A landscape with many valleys, sampled at points; each row gives a point and its height.
From any point a ball rolls to the lowest of the 2 points nearest to it. It stops when none of these is lower. Distance is the straight distance between rows; heights are no part of it.
Tibaz: [ 96 104  20 105  51 102 138  85  88 128 118 153 138 106 150 157 155 118
 130  78 130 112 161]  (h 5.27)
vesi: [126 122  43 126 105 130 180  64 105 161 107  86 172 100 160 138 160 127
 112  77 126 128 166]  (h 3.99)
gisul: [168 159  93 111 163 132 182  88 160 143  91  67 170  88 132 121 203 136
  94  93 110  85 138]  (h 5.03)
nelip: [ 88 127 169 109 138 118  82 187 100 116 141 140 113 169 138 107  74 144
  98  96 140 129  62]  (h 4.35)
kene: [126 108 140 128  92 179 102 146  84  98 147 135 132 175 105 111 119 150
 154 113 186 174 142]  (h 2.21)
lus: [147 138 185 129 158 146 131 154 126 136 145 104 132 143 161 104 114 149
 152  88 158 142  68]  (h 2.35)
kovur: [153 142 167 146 179 144 134 133 149 140 129 122 140  86 141 118 125 115
 132 183 108 122 117]  (h 6.88)
rati: [ 88 134 202 120 119  99 126 121 185 120 191 143  92 151 106 151  95 120
 154 189 115 145 158]  (h 4.26)
Bam: [160  89  79 143 115 169 110 155  86 104  87 125 148 116 125  92 176 168
 121  51 143 103 135]  (h 6.10)
Gidep: [107 100 164 125  90 136 102 152 108 110 162 171 108 154 109 128 115 136
 132 133 149 140  92]  (h 5.17)
Tigi: [108 100 123 131  77 133 116 130 107 117 148 149 128 125 134 112 153 132
 134 114 152 123  94]  (h 5.55)
Paba: [ 90 146 123 109  65 100 114 112 155 129 152 156  98 142 129 181 124 109
 163 190 130 152 142]  (h 3.88)
baf: [174 137 155 146 153 174 165 138 146 134 126  80 175 102 143 115 176 141
 127 109 138 109 111]  (h 5.28)
mise: [114 120 119 177 114 123 128 139 108 119 126 159  99 154 126 116  83 134
 137  96 121 112 125]  (h 3.94)
Vopo: [ 89 154 121 140 153  68 124 152 150 137 131 135  96  91 127 139 100  90
 124 179  88 114 106]  (h 4.94)
zad: [ 96 116  54 133  98  69 130 111 113 137 101 156 111 108 122 115 156 118
  86  82 100  77 119]  (h 4.19)
Pirer: [157 153  99  81 158 108 207  42 162 149 116  60 156  80 140 127 184 131
 102  90 121 103 154]  (h 4.76)
Rivel: [132 142  74 113 147 120 125 100 131 148 122 147 140  79 136 146 171 113
 123 154 125 129 109]  (h 5.78)
Risa: [116 139 145 123 163  65 106 147 153 131 133 112  95  93 132 148 123  92
 114 108 104 133  39]  (h 2.73)
Soso: [153 113  68 103 125 102 153  93 108 129 117 120 141 101 100 115 191 133
 111  58 140 109 101]  (h 3.65)
sanep: [181 139 137 151 137 176 125 140 110 125 108 139 146 153 106 143 110 139
 145 136 141 153 134]  (h 2.16)
Kupap: [121 123 211 118 154 112 123 140 163 132 160 136 106 177  78 134  81 115
 126 193 120 149 177]  (h 4.38)
kabo: [111 136 100 131 106  74 175 100 164 156 135 116 109 111 150 136 132 117
 141 106 113 114 105]  (h 2.37)
dofe: [156 112  71 154 108 184 163 142 100 125 129 103 182 131 124 131 138 145
 152  84 145 143 168]  (h 3.14)
toru: [109 146 177 136 176  93 126 175 152 131 148 120 100 115 107 125  97 117
 135 185  94 129 116]  (h 4.45)
lak: [152 134 111 141 119  93 191 128 158 167 130 115 137 115 156 128 119 121
 155 130 111 114 158]  (h 1.23)
legod: [ 97 136 108 109  91 129 135  86 132 154 134 151 125 151 133 176 112 120
 149 201 121 159 179]  (h 3.52)
tofer: [142  96  83 127  91 148 134 135  94 123 112 139 145 115 123  99 156 145
 134 111 144 114 130]  (h 5.85)
Dafil: [183 142 223 133 171 178 123 150 150 119 145 117 154 174 111 119 112 141
 135 169 146 153 175]  (h 4.13)
Dab: [161 141 130 116 128 120 154 119 181 164 124 117 139 109 164 143 135 128
 159 183 111 146 162]  (h 2.22)
vesab: [125 144 120 116 157 143 150  97 172 152 166 102 145  65 151 165 172 126
 180 128 140 180 113]  (h 3.41)
savav: [134 108  55 137  93 149 184 117 122 159 127  90 184 116 147 142 141 129
 145 108 136 147 187]  (h 3.54)
mup: [152 127 124 140 140 135 103 180 114 119  89 155 124 132 107  96 129 138
 107 159 106 111 127]  (h 2.47)
fovev: [162 117 144 140 136 179 110 158 110 116  98 117 151 135 150  94 149 144
 102 106 145 118  87]  (h 4.71)
fetod: [179 174 104 120 154 147 199  90 150 158 102  81 167  91 179 134 152 123
 147 117 117  96 174]  (h 5.82)
rasi: [116 114 193  98 145 164  70 183  81 103 115 134 117 184 138  94  72 161
  73 120 159 139  94]  (h 3.82)
kapa: [105  91 111 160  84 148 100 155 100 111 145 161 105 177 110 140  82 158
 139  56 136 126 132]  (h 4.46)
Ninef: [ 72 150 168 115 134  95 135  95 188 142 184 145  89 108 148 158  96 104
 171 197  96 141 166]  (h 3.87)
fas: [142 126 154 127 125 142 129  95 126 123 118 145 124 156  95 123  95 125
 126 213 122 136 211]  (h 1.60)
duk: [111 130  84 118  88 142 135 108 121 145 128 140 147 124 146 150 152 120
 147 168 135 161 157]  (h 3.15)
bubav: [149  98 155 118 129 177  65 181  80 105  98 130 143 164 142 107 123 170
  85  92 156 137 100]  (h 4.29)
viri: [175 153 143 150 166 166 157 129 134 143 112 140 151 131 130 132  96 131
 129 186  96 118 194]  (h 6.43)
zelup: [126 102 194 105 114 172  87 122  97 102 148 140 122 203  77 107 106 154
 131 147 190 173 154]  (h 1.48)
Sipad: [ 76 144  97 108 109  55 143  68 163 139 145 129  97  88 143 146 169 104
 113  99 114 102  79]  (h 1.64)
poga: [ 89 132  91 120 105  65 114 112 152 136 148 139 113 115 115 148 179 106
 103  71 119 113  63]  (h 2.56)
Lukub: [ 90 124 175 123 163 123  87 168 120 129 140 130 118 130 133 104 119 128
  90  98 138 117  37]  (h 4.84)
lemum: [125  64  59 122  86 141  81 165  70 114 120 147 152 127 116 100 191 148
 125  37 150 122 147]  (h 5.90)
timu: [180 121 113 135 125 190 141 146 123 116 106  88 179 123 128 126 185 150
 103  91 143 107 106]  (h 5.02)
laba: [153 133 122 126 116 164 143 117 153 141 138 114 155 142 144 141 146 122
 152 181 134 173 161]  (h 2.75)
fiz: [116 118 142 141  98 115 116 107 118 112 116 164  87 170  97 110  81 121
 137 194 114 129 186]  (h 2.15)
Moz: [168 142 115 145 170 101 175  98 145 140 103  91 129 103 130 110 139 114
 110  85 114 103  97]  (h 2.20)
zuto: [167 148 121 157 136 172 195 115 150 142 116  86 190 105 165 115 157 138
 149 111 133  95 171]  (h 5.58)
sumuf: [ 99  98 137 132 112 124  90 180  95 117 127 157 105 176 124 127  82 156
  97  56 132 111  81]  (h 4.81)
gezil: [ 83 137 165 120 145  69  73 168 146 103 146 130  80 107 129 146 114  90
 135 136 110 125  44]  (h 3.57)
kob: [ 61 154 118 108 132  94 140  73 168 156 157 138 110  82 180 160 122 108
 161 182 108 136 144]  (h 3.36)
sinup: [119  82  38 117  46 108 106 121  84 114 132 164 130 115 116 143 154 126
 142  48 142 118 143]  (h 5.56)
lufa: [135 144  71  95 136 146 150  86 124 150 101 111 165  74 164 145 187 123
 127 158 123 126 139]  (h 6.01)
Dil: [143 110 101 139 109 195 127 156  83 102 134 115 167 144 110 119 146 153
 157  83 173 160 138]  (h 2.74)
budud: [151 116 180 116 113 154 105 101 124 116 143 136 113 182  82 121 119 131
 139 185 156 162 173]  (h 2.13)
zuvus: [111 137 126 127 136 107 114 131 149 140 154 135 119 105 119 156 158 115
 118 109 125 137  54]  (h 3.38)
dase: [104 109  68 131  56 100 122 129 113 111 129 170 103 127 112 139 129 134
 144  66 128  89 115]  (h 5.86)
bemun: [ 94 117  39  78  89  74 162  63 109 155 108 125 134  96 156 146 158 123
 112 106 123  96 137]  (h 4.95)
Zodag: [117 121 103 157 130  89  87 170 116 125  91 144 109 130 123 101 126 120
  94 141 104  99 105]  (h 3.06)
fuf: [138 137 153 134 192  93 120 137 173 136 139 102 102  64 138 139 131 104
 142 135 101 133  63]  (h 1.61)
tutot: [129 158  98 134 129 143 144 118 145 136 142  96 156  97 135 127 180 119
 173 106 160 167 104]  (h 3.90)
kezo: [108 127 175 129 109 101  90 134 136 100 159 161  83 150 114 140 107 109
 144 159 137 145  85]  (h 4.74)
femo: [118 133 147 169 143 123 122 136 104 110 116 157 102 134 120  97  74 101
 127 152 120 113 119]  (h 3.29)
dig: [108 121  99 142 131  73 116 145 122 123  98 134 112 117 111  99 141 114
  80  88 104  83  81]  (h 3.66)
tir: [111  94 206 108 108 135  68 134 108  88 130 144  92 207  79 104 100 141
  97 159 161 145 146]  (h 2.19)
rom: [146 124 187 129 137 161 116 161 104 132 135 135 132 172 135 109  87 157
 137 103 163 151 104]  (h 3.12)
zosat: [139 131 104 111 147  77 161  79 125 132 117 100 126  89 103 110 174 114
  88  69 133  98  70]  (h 3.08)
paro: [ 86 122  40  96  77  57 153  55 117 135 110 129 117 111 123 146 164 124
  84  57 115  84 132]  (h 4.63)
kug: [168 131 140 155 172 150 117 203 113 108  78 116 126 128 112 113 108 142
  98 122  99  86 119]  (h 1.93)
dun: [175 172 129 125 178 159 190  93 160 157 130 108 178  91 185 161 140 122
 170 169 120 129 192]  (h 6.08)
Moki: [ 83 125 116 129  87  87 130 124 131 129 119 163  95 136 129 136  91 120
 128 188  99 106 162]  (h 2.77)
zez: [137 135  59 108 140  98 207  47 125 163 102  79 148 106 138 134 159 135
  78  70 110 103 163]  (h 4.41)
Zato: [185 112 115 170 125 193 123 144 101 120 111 132 139 161 114 133 103 153
 118 110 119 144 182]  (h 1.54)
dur: [104 129 133 162  84 148 145 110 122 131 152 152 124 165 134 119 107 117
 163 125 148 156 172]  (h 4.91)
muba: [109 129 197 134 161 109 105 181 134 113 145 125  97 167  89 113  69 109
 119 180 109 135 138]  (h 3.98)
Foto: [ 93 135 230 116 181 113  71 178 130 100 149 121  90 176 108 121  66 121
 105 165 146 150 103]  (h 3.43)
Topo: [161 170 134 130 158 182 167  95 139 160 113 128 177 120 162 150 113 119
 146 197 120 137 207]  (h 6.26)
tiro: [ 85 160 149 122  70  87 100 120 150 102 163 172  87 143 118 170 107  96
 145 178 112 121 101]  (h 4.25)
ket: [173 130 186 157 176 143 120 204 115 108  97 112 123 155 114 100  68 147
 108 143 113 102 141]  (h 1.39)
dator: [102 153 105 114 181  98  97 113 147 148 122 144 108  69 133 150 146  98
 127 179  89 130  88]  (h 5.41)
fep: [156 149 179 142 182 133 144 126 134 135 130 131 127 108 123 131  86 105
 128 215 101 129 167]  (h 6.64)
kobi: [164 133  63  96 123 162 161 127 121 137  88 106 172  87 134 133 178 148
 136 128 123 101 153]  (h 6.18)
Pelam: [177 106 132 147 116 181 128 131 110 113 110 141 121 160 101 125  96 152
 113 170 120 141 211]  (h 0.96)
peb: [140 132 146 131 191 143 117 105 182 142 161 111 121  51 145 157 146 114
 160 155 112 167  96]  (h 2.76)
Vige: [ 58 144 110 118 122  76 119  77 168 128 164 147  96  74 153 160 144  99
 148 141 107 120  85]  (h 2.59)
feru: [155 137 201 147 193 147  96 165 140 116 128 104 130 109 141 123 114 115
 106 166 112 135  77]  (h 7.13)
lipe: [107  87  83 139  83 164  64 164  84 104 121 158 142 156 125 105 159 153
 137  65 153 145 149]  (h 6.13)
furo: [111 136  64 120 105 129 155 120 119 134 131  90 183 110 132 120 195 116
 145  80 161 160 120]  (h 4.30)
forip: [168 106 176 151 161 186 118 186 107 107 111 137 123 187 113 105  58 182
 120 104 123 118 163]  (h 0.65)
Tenu: [ 88 137 124 158  58 114 130 116 118 106 153 168  97 153 134 139  92 122
 163 124 135 128 126]  (h 4.52)
Sog: [105 117 246  81 152 117  66 150 120  92 136 118  85 214  80 108  76 131
  93 160 149 149 136]  (h 2.81)
sofi: [147 129 232 112 174 158 113 159 136 127 148 123 131 183 127 114  88 153
 132 149 157 161 127]  (h 3.73)
lumar: [158 145 137 147 147 113 145 128 144 134 116 108 124 127 142 101 130 128
 136  91 136 125  75]  (h 1.08)

Call two points neighbours if one is among the 2 nearest of the other. Go from one point of each pair to the other, from neighbour to neighbour, staying as low as possible. Name the highest point that can't be avoided.
lak and fuf => zuvus
lak and Sipad => kabo
Pelam and zelup => budud
Sipad and lemum => Bam

Where does a ball stop that starts at each point below?
tofer => lak
viri => rasi
gisul => zelup
bemun => forip
dase => forip
